Points, in no order, along strands that fork and pass close to each other.
In the rows, 100 means zero.
Two points are linked if the straight distance between their rows is under 59.1. Some points are linked to none.
K602: [99 114 131 89 99 95 97 87 101 103 129 104 75 93 111 49 91 91 69 66 135 130 88]
K688: [73 77 74 70 101 123 111 108 121 102 112 100 96 106 109 93 119 85 92 76 113 124 81]
K70: [95 116 91 103 111 118 112 75 85 93 43 76 112 112 94 118 114 116 107 95 77 115 90]
K326: [114 99 113 96 76 105 102 133 97 119 130 106 46 102 93 99 85 59 86 65 110 127 118]
K416: [97 63 72 117 92 103 80 118 146 108 124 97 154 99 62 75 114 68 141 141 102 88 86]
K456: [93 87 95 85 80 126 93 104 120 68 76 106 132 109 116 141 114 125 117 66 140 75 103]
K138: [119 131 105 93 117 72 124 104 47 124 59 105 95 99 124 115 111 117 81 102 90 108 119]
K276: [130 69 89 135 85 82 87 142 135 119 134 87 107 87 67 85 78 41 128 146 90 93 109]
K641: [86 66 107 90 115 89 90 100 108 107 149 127 100 87 99 71 91 86 103 121 100 90 102]
K13: [121 115 104 80 92 81 123 133 66 126 105 122 56 89 120 118 92 88 85 77 104 101 139]
K619: [115 91 109 110 111 76 118 116 88 134 147 108 78 85 111 93 59 92 82 152 60 84 101]
K477: [113 114 107 116 111 111 117 58 115 110 94 69 113 83 83 54 107 102 95 124 72 126 47]
K102: [132 99 120 112 109 55 131 111 81 135 124 96 94 75 110 88 65 101 90 156 65 90 112]
K97: [96 109 140 83 106 82 91 89 75 97 136 124 78 91 111 62 79 117 70 85 124 99 118]
K696: [68 92 106 75 121 89 103 92 82 110 142 123 91 99 132 79 91 121 64 108 102 89 97]
K550: [67 69 92 99 102 130 79 96 130 86 136 97 93 115 92 77 105 73 79 84 108 124 77]
K88: [103 94 106 110 88 117 87 127 105 117 146 104 45 103 93 90 76 57 78 87 92 125 102]
K474: [101 50 122 85 111 69 99 99 128 106 140 114 135 74 100 45 82 56 106 128 122 93 96]
K789: [72 83 97 118 94 144 73 92 135 80 136 86 92 129 73 77 94 74 78 93 93 123 62]
K690: [124 82 88 112 100 83 132 94 109 127 71 73 113 71 90 88 115 85 128 139 48 112 96]
K122: [111 122 126 142 82 119 80 85 91 83 80 69 69 122 81 128 69 104 92 76 94 102 118]
K967: [107 99 71 94 78 116 112 131 112 103 74 91 92 119 123 162 111 96 108 75 115 90 104]
K549: [107 103 91 99 91 111 113 115 99 117 95 89 74 97 86 107 104 81 105 86 81 130 108]
K240: [83 121 107 125 130 117 71 64 72 71 88 99 98 124 84 112 79 136 90 127 73 73 96]
K634: [103 50 92 105 91 114 86 125 140 120 155 104 87 96 101 71 95 38 83 116 93 120 83]
K642: [83 116 98 112 117 133 96 59 104 85 94 85 106 111 77 88 92 114 97 112 68 108 64]
K423: [100 119 141 105 106 96 89 81 83 97 134 111 69 97 95 62 70 108 76 97 107 109 98]
K393: [73 79 113 84 126 89 96 78 98 100 145 123 110 92 113 62 90 112 84 124 99 87 91]
K781: [121 91 79 117 105 99 137 93 96 136 77 70 95 81 108 96 114 87 106 139 39 115 85]
K324: [73 85 73 104 89 99 49 141 104 84 153 111 67 103 101 102 95 91 97 109 118 76 130]
K513: [94 119 101 97 121 110 100 71 78 86 67 100 111 103 89 104 105 127 105 111 82 101 99]
K132: [119 145 121 79 123 70 113 90 69 94 76 123 119 97 125 78 112 153 78 79 133 103 107]
K596: [116 113 99 95 104 94 123 102 86 123 84 94 89 83 99 91 112 93 105 102 75 129 108]
K735: [124 123 130 115 109 68 105 68 80 107 59 86 114 73 91 62 113 121 111 119 69 126 113]
K874: [81 94 84 91 119 103 78 127 74 76 110 130 90 116 133 140 84 132 83 105 114 44 126]
K25: [92 94 94 96 76 126 98 90 127 93 88 100 107 126 139 156 99 105 95 64 124 72 72]
K302: [69 99 77 108 98 107 50 134 100 72 145 101 64 116 117 119 80 107 84 105 110 61 117]
K876: [110 74 92 116 105 107 102 112 126 120 151 94 77 93 96 84 76 63 90 139 65 89 71]
K69: [106 159 104 118 130 91 122 69 68 107 62 85 105 124 126 91 103 132 65 107 90 114 65]
K268: [76 96 105 72 107 101 109 103 97 104 125 108 74 106 138 96 91 93 66 62 127 98 98]
K706: [94 62 92 86 97 117 105 115 132 122 144 100 81 92 111 67 105 52 78 99 97 130 73]
K954: [108 118 126 124 109 92 94 59 73 97 63 82 102 94 79 78 96 120 107 118 62 115 109]
K941: [100 63 99 80 120 68 130 106 117 123 145 108 119 77 125 65 83 88 91 143 96 80 82]
K829: [96 121 115 143 92 125 67 83 98 65 84 72 84 124 71 123 78 119 101 95 95 97 109]
K610: [67 91 74 95 90 110 56 122 109 58 114 103 108 106 87 112 108 122 117 104 132 71 120]
K816: [124 134 120 80 88 79 121 101 73 101 69 106 97 89 119 111 97 106 89 57 133 101 116]
K840: [90 77 82 109 101 131 100 80 137 96 110 87 128 102 61 74 116 85 113 122 76 118 54]
K395: [68 65 72 76 108 123 107 104 127 114 136 99 87 101 122 80 117 67 76 85 101 126 70]
K204: [73 104 98 81 99 133 109 77 125 82 86 86 110 118 96 99 108 104 95 67 118 123 61]
K575: [118 143 109 73 115 75 122 92 76 94 49 109 126 93 122 92 125 134 92 72 127 108 104]
K980: [106 142 101 103 133 86 119 75 63 113 67 99 120 105 119 85 114 144 79 125 81 111 82]
K481: [96 118 110 73 102 74 123 102 81 108 114 117 87 105 158 96 91 110 55 56 152 87 106]
K683: [121 138 110 86 102 79 124 85 72 98 26 93 123 97 123 117 123 117 98 68 117 108 102]
K788: [105 93 49 114 108 93 103 131 81 121 72 96 86 98 108 132 126 100 123 135 54 100 132]
K765: [102 107 116 77 86 114 107 86 100 74 61 106 130 103 116 127 105 120 108 61 138 84 96]
K440: [85 100 100 111 86 131 80 95 124 58 79 81 121 122 72 124 110 128 119 83 121 98 101]
K520: [64 64 63 76 109 109 86 118 116 92 129 119 100 100 106 97 119 99 108 101 109 96 106]
K87: [77 84 93 111 82 114 51 131 114 77 147 102 68 115 85 98 87 85 90 89 123 97 119]
K445: [78 66 107 72 91 111 104 85 120 85 104 100 114 102 143 119 110 100 87 40 160 85 96]
K983: [87 97 78 132 102 97 61 102 112 98 125 100 121 96 63 88 99 98 139 150 80 73 107]
K19: [89 128 132 107 106 115 91 74 89 83 103 99 78 123 124 114 57 116 61 74 114 75 84]
K100: [106 112 83 86 96 109 126 95 92 102 31 84 120 110 112 148 125 107 111 75 103 110 94]
K664: [57 92 39 93 87 111 68 144 121 88 130 94 95 105 98 112 124 95 111 122 107 86 103]
K759: [96 77 100 93 97 82 64 121 101 89 128 136 113 81 68 85 107 100 139 114 113 87 142]
K893: [114 132 118 108 96 99 111 62 84 105 60 103 114 124 150 154 95 114 73 83 122 64 51]
K351: [125 133 137 120 98 88 103 86 85 116 110 89 67 83 91 63 85 93 87 96 89 135 99]
K864: [87 61 72 100 86 112 87 117 144 96 119 107 145 99 57 77 139 80 136 124 105 117 92]
K810: [68 97 82 128 101 136 61 95 125 75 134 86 92 125 70 91 91 96 94 112 82 101 71]
K158: [105 87 92 110 107 98 105 120 101 126 150 111 66 92 108 96 75 79 89 131 64 92 96]
K31: [97 94 75 96 88 83 70 137 92 93 113 124 100 82 75 110 116 107 138 121 106 86 150]
K972: [106 104 125 75 92 96 101 106 91 96 103 114 87 86 88 83 100 97 101 69 123 119 119]
K532: [70 74 80 94 87 104 59 126 115 73 131 115 107 102 74 92 117 102 118 101 133 91 125]
K604: [119 154 114 113 108 85 119 69 75 105 45 79 98 122 130 120 97 114 77 77 111 102 77]
K717: [63 91 74 95 120 106 62 119 88 74 137 117 84 122 126 124 86 124 81 114 102 49 116]
K250: [83 73 99 82 96 95 64 114 99 69 120 130 106 93 75 90 107 116 122 92 133 81 141]
K697: [97 80 74 78 96 101 97 151 99 117 133 128 60 91 113 112 105 82 100 91 105 101 132]
K390: [111 112 118 119 57 127 108 74 131 94 68 77 113 129 103 151 102 103 102 55 120 98 73]
K83: [132 125 133 100 93 84 109 101 102 118 119 101 77 76 98 50 99 83 90 82 112 147 97]
K663: [91 88 98 76 124 86 104 90 91 101 111 134 126 85 95 85 108 120 122 135 89 82 109]
K926: [116 117 136 120 106 92 95 75 84 107 111 95 81 82 77 71 76 102 97 120 73 111 105]
K285: [118 83 89 95 88 92 117 117 107 116 81 96 112 73 70 99 132 88 138 108 72 134 123]
K478: [70 108 90 128 88 116 47 95 115 64 119 92 118 116 45 90 104 115 122 123 110 89 103]
K737: [81 85 64 55 102 119 128 114 112 108 89 107 109 98 110 107 131 94 109 77 109 121 88]
K30: [118 113 115 112 98 106 101 84 76 92 41 97 119 118 130 161 98 113 98 86 111 68 88]
K484: [77 65 93 83 83 122 91 105 125 75 100 102 122 109 135 136 111 114 105 57 152 73 102]
K912: [81 83 137 91 107 104 68 80 96 81 143 117 83 97 89 60 83 93 83 85 127 106 111]
K511: [105 101 79 102 107 113 104 100 87 89 26 88 126 119 121 164 125 119 118 93 100 84 100]
K317: [101 132 131 120 106 106 91 88 72 98 113 97 52 116 103 108 55 105 64 91 91 90 105]
K101: [68 74 124 98 102 122 61 87 111 72 141 102 80 113 96 80 84 88 71 68 131 106 101]
K544: [83 104 88 91 138 98 88 96 59 93 94 133 117 114 103 122 99 143 95 144 78 63 112]
K215: [106 107 76 77 79 106 138 115 111 112 67 93 98 109 121 148 116 83 104 56 115 108 93]
K997: [81 83 94 88 86 125 92 116 122 79 106 98 97 113 93 112 107 99 103 68 126 107 104]
K914: [111 79 64 137 110 82 99 103 106 120 93 81 129 89 84 101 104 93 146 162 51 67 108]
K63: [82 88 110 106 72 129 72 106 127 49 95 92 123 114 83 121 107 130 116 77 147 81 106]
K175: [111 117 132 76 85 95 106 94 90 83 81 107 105 87 99 91 99 112 97 51 140 107 113]
K434: [126 75 114 106 110 65 112 113 114 110 110 99 137 71 70 74 75 66 145 137 90 81 114]
K618: [127 147 118 106 94 79 121 89 80 116 74 86 78 94 105 84 104 100 88 68 102 132 106]
K897: [137 117 120 106 107 55 124 89 99 119 67 86 119 58 102 60 118 112 117 120 73 131 107]
K172: [116 99 73 107 101 92 122 121 73 135 74 96 72 92 112 124 115 91 109 115 53 113 129]
K588: [90 81 98 111 84 121 67 131 118 98 150 103 61 111 80 90 89 65 86 91 106 120 105]
K742: [91 100 123 91 98 98 100 95 79 93 110 123 91 116 162 136 66 113 58 71 135 47 101]
K300: [102 96 88 124 125 94 99 90 85 114 109 107 112 96 93 104 88 111 111 159 50 72 103]
K684: [109 103 102 101 112 83 108 101 50 100 13 95 108 106 111 123 125 118 111 101 72 101 129]
K768: [102 49 105 80 114 82 112 95 137 114 138 97 124 76 117 44 97 57 88 127 119 107 70]
K900: [75 79 79 79 85 125 104 107 131 90 98 96 104 122 134 141 107 101 98 60 132 84 85]
K227: [80 103 74 114 131 111 86 84 91 97 108 113 110 111 90 108 97 123 105 141 60 73 92]
K375: [108 100 84 102 92 102 90 119 85 85 64 96 106 97 79 127 121 117 129 93 97 100 143]
K639: [105 121 81 86 105 105 136 99 92 122 71 90 93 94 110 104 120 96 100 90 85 131 88]
K657: [116 102 122 99 89 106 105 103 109 117 125 98 75 84 86 66 95 70 90 96 99 139 87]
K454: [112 119 141 135 72 115 94 66 98 74 49 60 105 121 73 122 90 114 103 65 103 113 109]
K713: [46 102 62 102 68 110 58 142 121 74 126 78 99 110 74 112 121 96 107 127 123 84 99]
K230: [95 134 120 91 98 98 109 76 106 94 105 94 85 108 116 66 89 104 71 57 138 121 76]
K804: [113 117 87 73 113 85 131 122 56 127 66 115 93 94 128 126 117 108 92 100 89 100 123]
K146: [123 129 106 97 125 67 125 87 73 121 76 106 122 82 120 75 123 136 96 130 83 118 99]
K963: [89 114 93 86 103 104 118 111 93 116 119 104 60 116 135 116 80 85 65 74 103 96 93]
K451: [102 95 93 128 95 121 92 95 113 103 109 84 94 101 63 91 102 87 113 116 69 122 90]
K173: [105 100 88 116 109 96 97 107 62 93 16 85 105 120 121 152 118 115 113 101 83 85 118]
K373: [98 72 120 119 88 110 59 111 117 98 156 113 73 103 75 67 78 60 89 105 104 118 103]
K956: [136 149 107 110 127 57 122 94 68 122 69 110 117 100 125 75 122 148 81 100 96 128 103]
K841: [141 147 130 114 119 56 111 90 78 117 82 105 108 83 114 59 110 139 88 97 93 132 115]
K464: [66 86 97 106 70 118 53 120 125 46 113 88 116 107 96 121 105 125 107 91 154 67 117]
K989: [90 64 80 91 110 103 105 98 124 108 124 114 121 86 89 77 108 84 122 131 84 94 80]
K601: [106 145 93 93 102 88 132 101 86 125 102 97 63 115 137 108 88 91 61 72 108 108 80]
K985: [100 111 121 145 86 118 67 85 98 70 87 74 90 116 43 103 88 112 109 96 90 115 122]
K167: [94 108 101 101 129 99 78 97 57 72 78 126 112 113 96 128 92 141 102 126 95 62 128]
K424: [92 90 105 106 59 123 96 119 138 99 117 84 72 133 114 135 87 70 82 46 131 102 84]
K9: [109 108 79 118 90 120 122 111 100 128 90 74 64 104 95 114 102 74 98 94 59 132 94]
K762: [119 124 91 81 103 93 135 91 114 118 75 86 121 74 100 63 141 103 110 90 96 150 76]
K801: [119 99 112 100 47 109 119 101 124 100 88 100 106 109 119 150 102 85 102 43 138 92 91]
K134: [138 71 112 121 93 75 109 114 123 111 100 83 127 74 58 78 88 56 141 134 82 103 112]
K331: [127 145 90 101 102 63 141 96 72 124 37 85 95 111 139 120 118 100 79 73 107 116 91]
K111: [72 67 74 82 94 125 95 106 136 82 107 103 131 105 66 83 138 94 120 100 112 124 88]
K362: [117 110 84 111 89 89 120 116 66 131 49 84 66 104 115 124 110 85 103 87 62 119 131]
K724: [116 119 112 114 108 76 115 97 51 125 60 93 76 99 112 103 102 106 90 113 62 113 125]
K894: [125 93 111 96 118 68 129 82 115 109 99 88 140 65 87 57 93 95 120 142 87 95 77]
K10: [104 115 125 79 95 82 113 95 74 95 97 123 102 106 160 119 81 118 63 66 150 63 100]
K632: [102 68 101 108 96 116 93 81 141 99 109 96 147 94 53 61 111 77 126 129 90 110 65]
K256: [122 141 119 106 102 84 117 66 77 103 36 95 122 119 143 139 107 116 79 79 128 84 58]
K571: [114 105 100 117 72 123 97 85 113 100 67 101 112 121 136 173 104 105 102 75 115 66 74]
K182: [105 92 111 123 86 122 101 86 121 97 93 78 116 100 46 77 117 87 115 106 80 143 85]
K38: [127 82 119 79 102 64 117 118 108 116 111 115 117 56 87 74 106 79 131 122 93 117 118]
K42: [109 134 126 134 113 101 106 51 82 103 83 72 94 94 87 68 92 115 88 122 63 121 80]
K982: [96 91 64 57 96 107 126 126 104 104 70 110 114 91 101 125 139 103 125 80 107 116 114]
K349: [133 88 112 115 110 64 132 104 95 129 102 84 102 66 99 86 80 86 111 152 63 95 108]
K957: [120 64 78 112 111 92 110 124 131 126 138 88 103 90 93 90 76 61 110 151 66 67 78]
K427: [96 137 118 105 122 90 108 78 69 107 118 109 91 112 121 73 81 142 57 112 97 103 81]
K628: [106 123 118 126 91 117 88 101 88 95 106 87 54 115 88 119 65 91 86 78 92 104 111]
K472: [62 55 78 89 110 119 77 99 128 85 137 108 111 104 94 76 120 84 100 99 111 108 90]
K29: [128 85 105 120 114 80 119 91 112 119 116 82 109 81 84 80 73 79 107 152 65 80 85]
K578: [128 128 132 118 70 89 114 82 81 100 48 74 85 109 105 129 87 92 92 54 108 107 114]
K266: [116 105 91 66 118 77 136 99 97 120 78 113 136 63 110 78 135 116 122 125 83 119 95]
K231: [122 71 78 138 97 86 88 129 131 118 116 70 129 91 65 86 83 56 144 150 82 69 101]
K370: [89 98 65 92 99 120 102 130 107 98 97 100 81 118 125 146 101 99 98 82 104 86 104]
K98: [111 87 87 80 120 76 135 92 102 118 86 108 144 67 101 86 121 106 131 144 72 97 93]
K418: [122 124 111 85 101 76 125 120 69 137 113 114 64 84 123 94 96 95 83 98 93 116 121]
K993: [83 115 86 131 124 109 65 83 81 81 99 105 100 117 80 114 91 127 107 139 66 69 109]
K621: [113 123 110 89 114 81 114 88 60 98 25 95 121 91 107 108 126 122 106 91 91 110 121]
K855: [122 63 96 97 118 77 131 118 127 121 132 90 113 87 94 72 67 58 100 146 90 70 77]
K444: [121 124 102 68 102 79 128 116 71 114 72 115 93 84 116 109 116 107 97 74 112 109 127]
K220: [83 74 67 82 80 103 77 159 107 85 124 113 77 98 108 121 112 96 108 83 138 88 140]
K392: [130 97 123 120 39 107 102 114 111 95 95 107 100 101 119 155 93 87 107 45 139 83 114]
K64: [123 124 138 79 111 54 106 104 55 111 105 135 101 74 104 82 95 134 92 113 105 100 140]
K756: [57 86 102 77 133 93 89 83 78 92 134 132 105 110 124 93 87 137 67 116 101 69 102]
K875: [105 111 110 142 111 93 72 89 65 99 99 100 74 105 80 107 80 114 104 133 59 84 136]
K452: [114 116 102 81 83 93 122 130 87 121 113 107 51 99 116 113 86 71 84 59 115 116 117]
K648: [100 80 121 92 93 108 95 89 122 101 126 106 104 86 80 52 100 71 95 103 108 133 82]
K374: [112 102 87 83 89 102 107 130 85 98 83 113 87 96 105 136 104 102 110 74 115 93 135]
K238: [107 87 97 85 117 80 130 101 105 122 121 112 116 73 113 76 97 102 102 145 80 93 84]
K798: [135 103 125 86 107 51 124 107 106 117 86 104 128 45 92 63 116 99 126 120 89 124 116]
K402: [103 84 73 56 104 95 127 138 94 124 105 130 86 79 116 108 123 90 113 96 99 109 123]
K493: [85 116 100 94 100 134 110 70 118 82 62 79 115 126 104 127 101 116 100 75 109 105 61]
K643: [119 123 123 112 92 97 107 84 72 96 54 92 97 114 118 142 86 105 89 76 108 85 107]
K825: [111 65 91 91 119 75 137 116 118 131 147 95 105 88 120 78 66 78 80 153 78 69 73]
K460: [94 129 114 100 111 107 107 78 86 103 83 104 96 134 154 148 78 115 55 87 109 61 58]
K135: [116 68 126 81 104 68 107 107 117 108 130 119 118 64 90 53 91 69 117 123 111 108 103]
K542: [113 105 91 115 80 105 100 113 87 96 49 77 93 112 91 137 112 106 116 78 92 109 134]
K879: [110 91 84 108 80 98 100 126 95 98 72 89 100 92 66 114 133 101 134 96 85 126 142]
K599: [81 92 103 69 90 94 117 81 117 99 104 100 104 106 153 107 105 94 73 39 160 96 81]
K480: [101 102 87 143 117 86 80 94 73 107 92 97 90 106 90 110 91 112 113 155 44 77 126]
K283: [111 133 78 88 108 87 142 100 75 129 51 88 97 106 133 118 123 99 89 86 90 121 93]
K28: [81 68 105 104 84 110 54 112 122 76 136 116 106 106 58 73 109 86 111 99 129 111 119]
K104: [94 105 125 110 96 122 71 86 97 61 99 104 96 116 104 123 71 126 93 79 128 67 106]
K151: [86 104 62 86 114 118 118 114 96 110 93 104 84 118 123 131 103 102 92 95 83 98 88]
K630: [97 93 77 85 127 93 118 94 85 111 90 123 129 85 99 103 120 121 120 143 68 90 105]
K814: [104 86 83 58 109 86 111 133 82 106 100 138 99 80 107 112 119 107 124 101 103 95 143]
K293: [88 112 102 71 105 85 119 100 99 113 123 108 80 99 145 74 102 97 65 56 145 115 95]
K758: [84 54 73 98 105 98 84 110 137 106 134 113 140 94 85 73 111 76 135 137 100 82 91]
K660: [75 113 88 121 96 114 48 96 100 50 99 94 112 114 66 112 96 133 120 116 111 75 114]
K966: [109 93 103 96 89 110 113 98 111 106 93 90 107 85 65 81 121 82 113 96 87 144 90]
K950: [73 124 98 90 120 116 110 83 95 102 103 96 85 138 150 130 74 112 52 87 97 77 56]
K222: [107 85 80 77 105 77 94 129 88 102 104 137 105 75 86 111 121 109 140 122 95 89 151]
K236: [109 86 95 94 81 113 106 125 116 110 108 99 91 94 69 93 120 74 116 88 96 142 109]
K617: [112 110 125 123 101 93 80 88 76 97 102 104 79 91 68 94 86 107 113 110 75 102 133]
K907: [86 80 76 91 60 112 85 161 122 78 115 95 94 105 106 133 119 101 109 78 152 89 129]
K344: [89 111 88 112 109 107 58 101 78 60 88 109 106 110 81 120 96 134 116 119 105 62 128]
K125: [124 71 87 103 93 87 121 108 120 117 87 87 128 69 71 89 122 76 142 127 65 121 102]
K770: [122 55 85 108 82 101 92 146 139 120 144 103 92 88 86 84 96 38 107 130 95 118 99]
K708: [94 124 112 133 119 122 92 49 89 95 96 79 91 112 79 84 82 114 85 124 56 103 72]
K629: [75 83 73 77 98 131 113 102 127 82 80 98 134 107 72 100 137 111 124 88 106 128 84]
K961: [108 154 102 103 117 99 125 65 85 103 61 80 101 115 119 96 106 118 81 82 101 120 69]
K339: [91 81 108 83 98 108 88 109 105 96 128 117 85 93 83 81 99 88 102 88 114 116 111]
K298: [108 70 114 96 95 111 99 84 139 101 117 97 132 84 68 49 109 68 107 119 102 129 63]
K400: [138 146 114 102 97 62 123 110 68 135 89 98 66 86 118 86 102 98 83 79 98 130 125]
K891: [122 110 112 106 109 74 123 101 72 130 91 101 86 77 107 92 99 99 104 129 62 116 122]
K689: [111 96 67 126 98 118 126 103 99 134 84 70 77 99 101 107 109 79 99 119 37 123 85]
K336: [92 116 110 107 107 130 104 55 113 87 96 78 113 100 73 61 103 105 96 103 85 131 50]
K35: [94 133 125 90 121 89 101 83 60 94 105 118 101 112 122 87 78 144 60 97 118 85 97]
K14: [104 111 134 109 114 94 96 55 107 94 119 100 117 83 79 46 88 107 99 126 92 109 71]
K297: [104 119 137 122 89 117 85 67 95 73 73 73 98 109 58 93 89 112 105 75 96 122 106]
K202: [94 92 101 111 113 90 73 92 96 94 124 124 113 94 71 86 92 107 132 135 84 78 118]
K973: [90 107 61 83 122 118 120 105 85 107 66 103 106 111 117 132 120 115 103 108 78 98 91]
K56: [116 94 106 117 116 103 117 61 122 111 106 74 122 84 78 60 90 93 103 142 70 95 51]
K984: [126 149 124 118 83 81 116 73 83 104 49 70 85 105 102 98 98 97 87 55 105 128 102]
K299: [93 100 95 110 119 86 73 88 80 89 96 124 126 93 71 99 104 127 136 139 79 73 133]
K183: [98 108 124 65 117 69 102 91 68 98 112 140 117 80 108 77 103 140 93 113 116 89 127]
K998: [103 91 82 76 97 100 123 136 94 132 119 119 67 87 114 107 108 78 97 91 90 116 114]
K194: [71 82 67 117 100 139 78 95 136 86 124 89 114 115 69 84 114 92 104 120 78 106 60]
K661: [98 92 85 126 81 116 76 122 116 96 118 91 90 104 58 98 108 85 117 115 87 120 108]
K787: [79 78 121 99 89 120 74 102 116 82 135 95 70 120 111 102 73 83 70 52 137 98 100]
K952: [106 82 69 139 102 89 95 93 92 113 64 80 114 94 86 101 115 104 141 153 40 92 116]
K352: [86 99 76 85 94 133 118 99 119 85 60 82 123 116 88 131 130 111 119 76 104 119 87]
K908: [78 65 110 118 92 111 45 99 126 85 153 114 102 111 70 62 90 70 97 110 115 107 102]
K796: [65 90 83 82 137 97 89 91 77 92 121 138 119 115 113 102 95 141 86 139 83 60 101]
K595: [81 98 73 103 91 129 93 119 122 88 103 89 85 122 101 129 102 101 99 81 105 101 92]
K120: [121 77 109 121 111 99 105 84 129 109 120 79 123 90 69 64 72 69 109 144 79 79 66]
K974: [97 87 95 108 48 120 96 157 135 86 110 84 93 120 98 137 118 88 105 64 151 102 115]
K47: [112 83 129 97 113 64 99 94 106 102 115 118 144 71 70 68 79 87 144 134 95 84 118]
K447: [85 85 103 92 107 106 84 115 81 79 117 126 90 116 149 139 75 123 72 81 129 41 123]
K364: [134 100 120 102 110 78 124 79 131 105 105 80 133 67 87 38 103 91 108 127 104 121 61]
K310: [119 70 84 115 92 93 95 133 124 119 135 104 93 81 81 92 94 60 124 136 81 102 107]
K205: [119 113 97 101 80 90 122 110 77 113 40 83 87 103 105 130 114 89 107 68 89 120 128]
K322: [102 89 91 93 112 105 117 91 108 115 115 103 106 84 97 80 105 95 106 129 73 105 79]
K583: [83 95 66 127 88 106 65 124 118 97 131 89 100 100 66 95 110 88 124 139 84 95 103]
K407: [97 132 133 114 118 95 95 66 88 100 131 104 81 101 105 51 73 125 63 108 100 111 74]
K226: [78 90 101 93 87 115 96 90 122 99 119 94 81 128 155 139 82 89 67 53 124 70 74]
K60: [72 112 131 92 117 115 81 55 92 65 109 106 101 111 95 72 78 128 80 89 121 91 88]
K647: [83 114 114 116 119 121 65 74 86 58 98 108 97 123 92 117 70 135 92 105 101 67 104]
K309: [95 96 144 106 98 105 69 93 93 91 147 116 60 98 82 65 64 84 77 89 111 110 109]
K432: [108 113 121 89 108 89 110 85 97 107 108 106 104 78 94 62 105 105 102 104 100 125 89]
K58: [85 116 119 89 92 122 103 73 116 84 96 87 95 116 101 94 88 98 83 58 128 116 68]
K495: [105 91 102 96 52 106 113 102 131 110 108 100 80 118 135 152 90 72 86 40 136 87 81]
K237: [89 92 110 105 78 124 88 117 124 92 123 90 65 125 93 109 81 73 78 55 123 117 94]
K771: [69 78 38 79 104 115 94 138 118 100 118 110 97 102 109 116 129 98 116 111 95 94 105]
K554: [80 94 122 84 107 101 92 95 96 101 142 105 67 102 121 72 82 86 59 66 129 110 96]
K797: [102 139 130 109 104 97 102 88 71 104 107 101 61 130 131 123 54 107 51 81 107 79 90]
K566: [93 87 65 87 94 94 81 154 88 98 128 125 66 95 110 124 102 102 108 103 111 79 146]
K721: [82 130 125 90 114 100 102 75 84 89 108 104 90 119 135 93 74 127 56 76 127 82 82]
K577: [91 116 134 95 108 113 83 75 83 70 101 109 92 107 89 94 72 123 88 79 121 88 106]
K580: [129 137 132 96 111 58 110 94 58 115 76 111 101 75 106 80 108 131 94 104 93 115 130]
K994: [118 76 74 130 113 77 107 121 118 121 111 82 130 88 80 97 84 75 144 156 71 57 106]
K927: [117 121 112 119 68 118 103 65 115 105 69 89 101 128 127 160 93 95 87 65 113 80 60]
K603: [91 95 58 127 98 100 86 106 100 99 82 86 118 98 72 110 129 107 139 138 64 100 116]
K33: [92 97 103 62 119 90 103 99 75 90 91 138 118 85 97 97 115 129 111 108 103 86 125]
K970: [84 89 115 84 88 97 105 80 113 99 122 99 84 111 159 122 85 87 59 40 151 77 84]
K439: [51 103 73 117 76 108 42 120 118 66 132 85 112 111 59 94 115 101 115 131 120 83 103]
K221: [116 91 114 110 47 106 96 129 111 95 117 108 77 104 122 147 79 81 94 43 141 82 118]
K623: [110 115 92 71 111 92 125 91 95 109 67 105 124 74 96 82 136 112 118 98 90 131 99]
K75: [99 113 63 82 98 113 137 111 101 118 51 84 101 119 122 152 122 91 103 76 94 112 87]
K844: [109 111 108 90 96 114 108 82 92 86 45 106 135 110 129 151 111 119 107 75 128 75 83]
K856: [94 103 91 107 115 104 81 79 85 80 71 106 121 99 68 105 114 127 128 118 77 96 120]
K391: [77 107 91 95 102 120 101 91 116 101 104 98 81 140 156 150 79 97 64 73 101 68 59]
K600: [118 107 133 105 102 93 100 65 120 94 104 91 128 72 70 38 105 96 109 114 101 133 69]
K744: [99 73 100 92 98 99 86 122 110 110 145 122 78 89 95 81 93 71 103 108 100 109 112]
K528: [108 86 113 101 119 79 108 78 107 104 105 108 145 77 77 71 93 101 135 145 80 81 96]
K712: [101 92 67 82 83 108 107 137 104 88 69 98 117 98 82 135 137 113 133 82 112 109 133]
K107: [120 115 139 136 52 115 104 75 116 88 56 71 110 123 89 143 97 100 103 53 118 106 93]
K316: [80 108 77 88 113 132 108 75 111 79 60 84 126 120 90 120 115 124 112 93 88 107 72]
K562: [90 86 95 101 69 125 99 139 134 86 104 88 90 123 79 119 115 85 102 67 130 122 106]
K348: [80 102 122 98 117 109 86 60 98 83 122 112 104 97 83 61 87 115 95 110 98 100 81]

Follow the links from the first point to the second, and from the first to the third. Name the last point that the two ways share.
K816, K322, K914 -> K549
K967, K88, K440 -> K532
K532, K629, K445 -> K588
K440, K447, K578 -> K588
K603, K451, K724 -> K549
K111, K879, K324 -> K316
K661, K825, K554 -> K316
K69, K88, K107 -> K484
K602, K998, K464 -> K532

A fork is a point with three links, a tip a point with one. Leave the first point through the second and follow the links. Name the first fork or tip that comes.
K952, K914 -> K375
K349, K102 -> K316
K122, K829 -> K484
K309, K912 -> K221
K855, K957 -> K768

A fork is a point with three links. Follow the links from the first point to the second and name the forks in between, in order.
K322, K236 -> K316
K324, K599 -> K588, K484
K634, K788 -> K375
K908, K765 -> K588
K250, K554 -> K532, K588, K268
K900, K717 -> K484, K588
K513, K759 -> K316, K268, K588, K532
K344, K583 -> K596, K549

Name the points in between on the shortest way along the links from the first point to the second, in order.
K781, K601 -> K689, K9, K549, K236, K966, K182, K451, K661, K583, K983, K202, K299, K856, K513, K70, K316, K493, K204, K58, K230, K602, K554, K268, K963
K25, K814 -> K900, K484, K456, K765, K844, K30, K643, K578, K984, K618, K400, K418, K13, K452, K326, K88, K588, K373, K908, K28, K532, K250, K759, K31, K222
K684, K532 -> K173, K511, K100, K75, K215, K967, K370, K595, K997, K562, K974, K907, K220, K566, K697, K998, K402, K814, K222, K31, K759, K250
K628, K424 -> K317, K797, K19, K721, K35, K427, K407, K423, K309, K912, K101, K787, K237
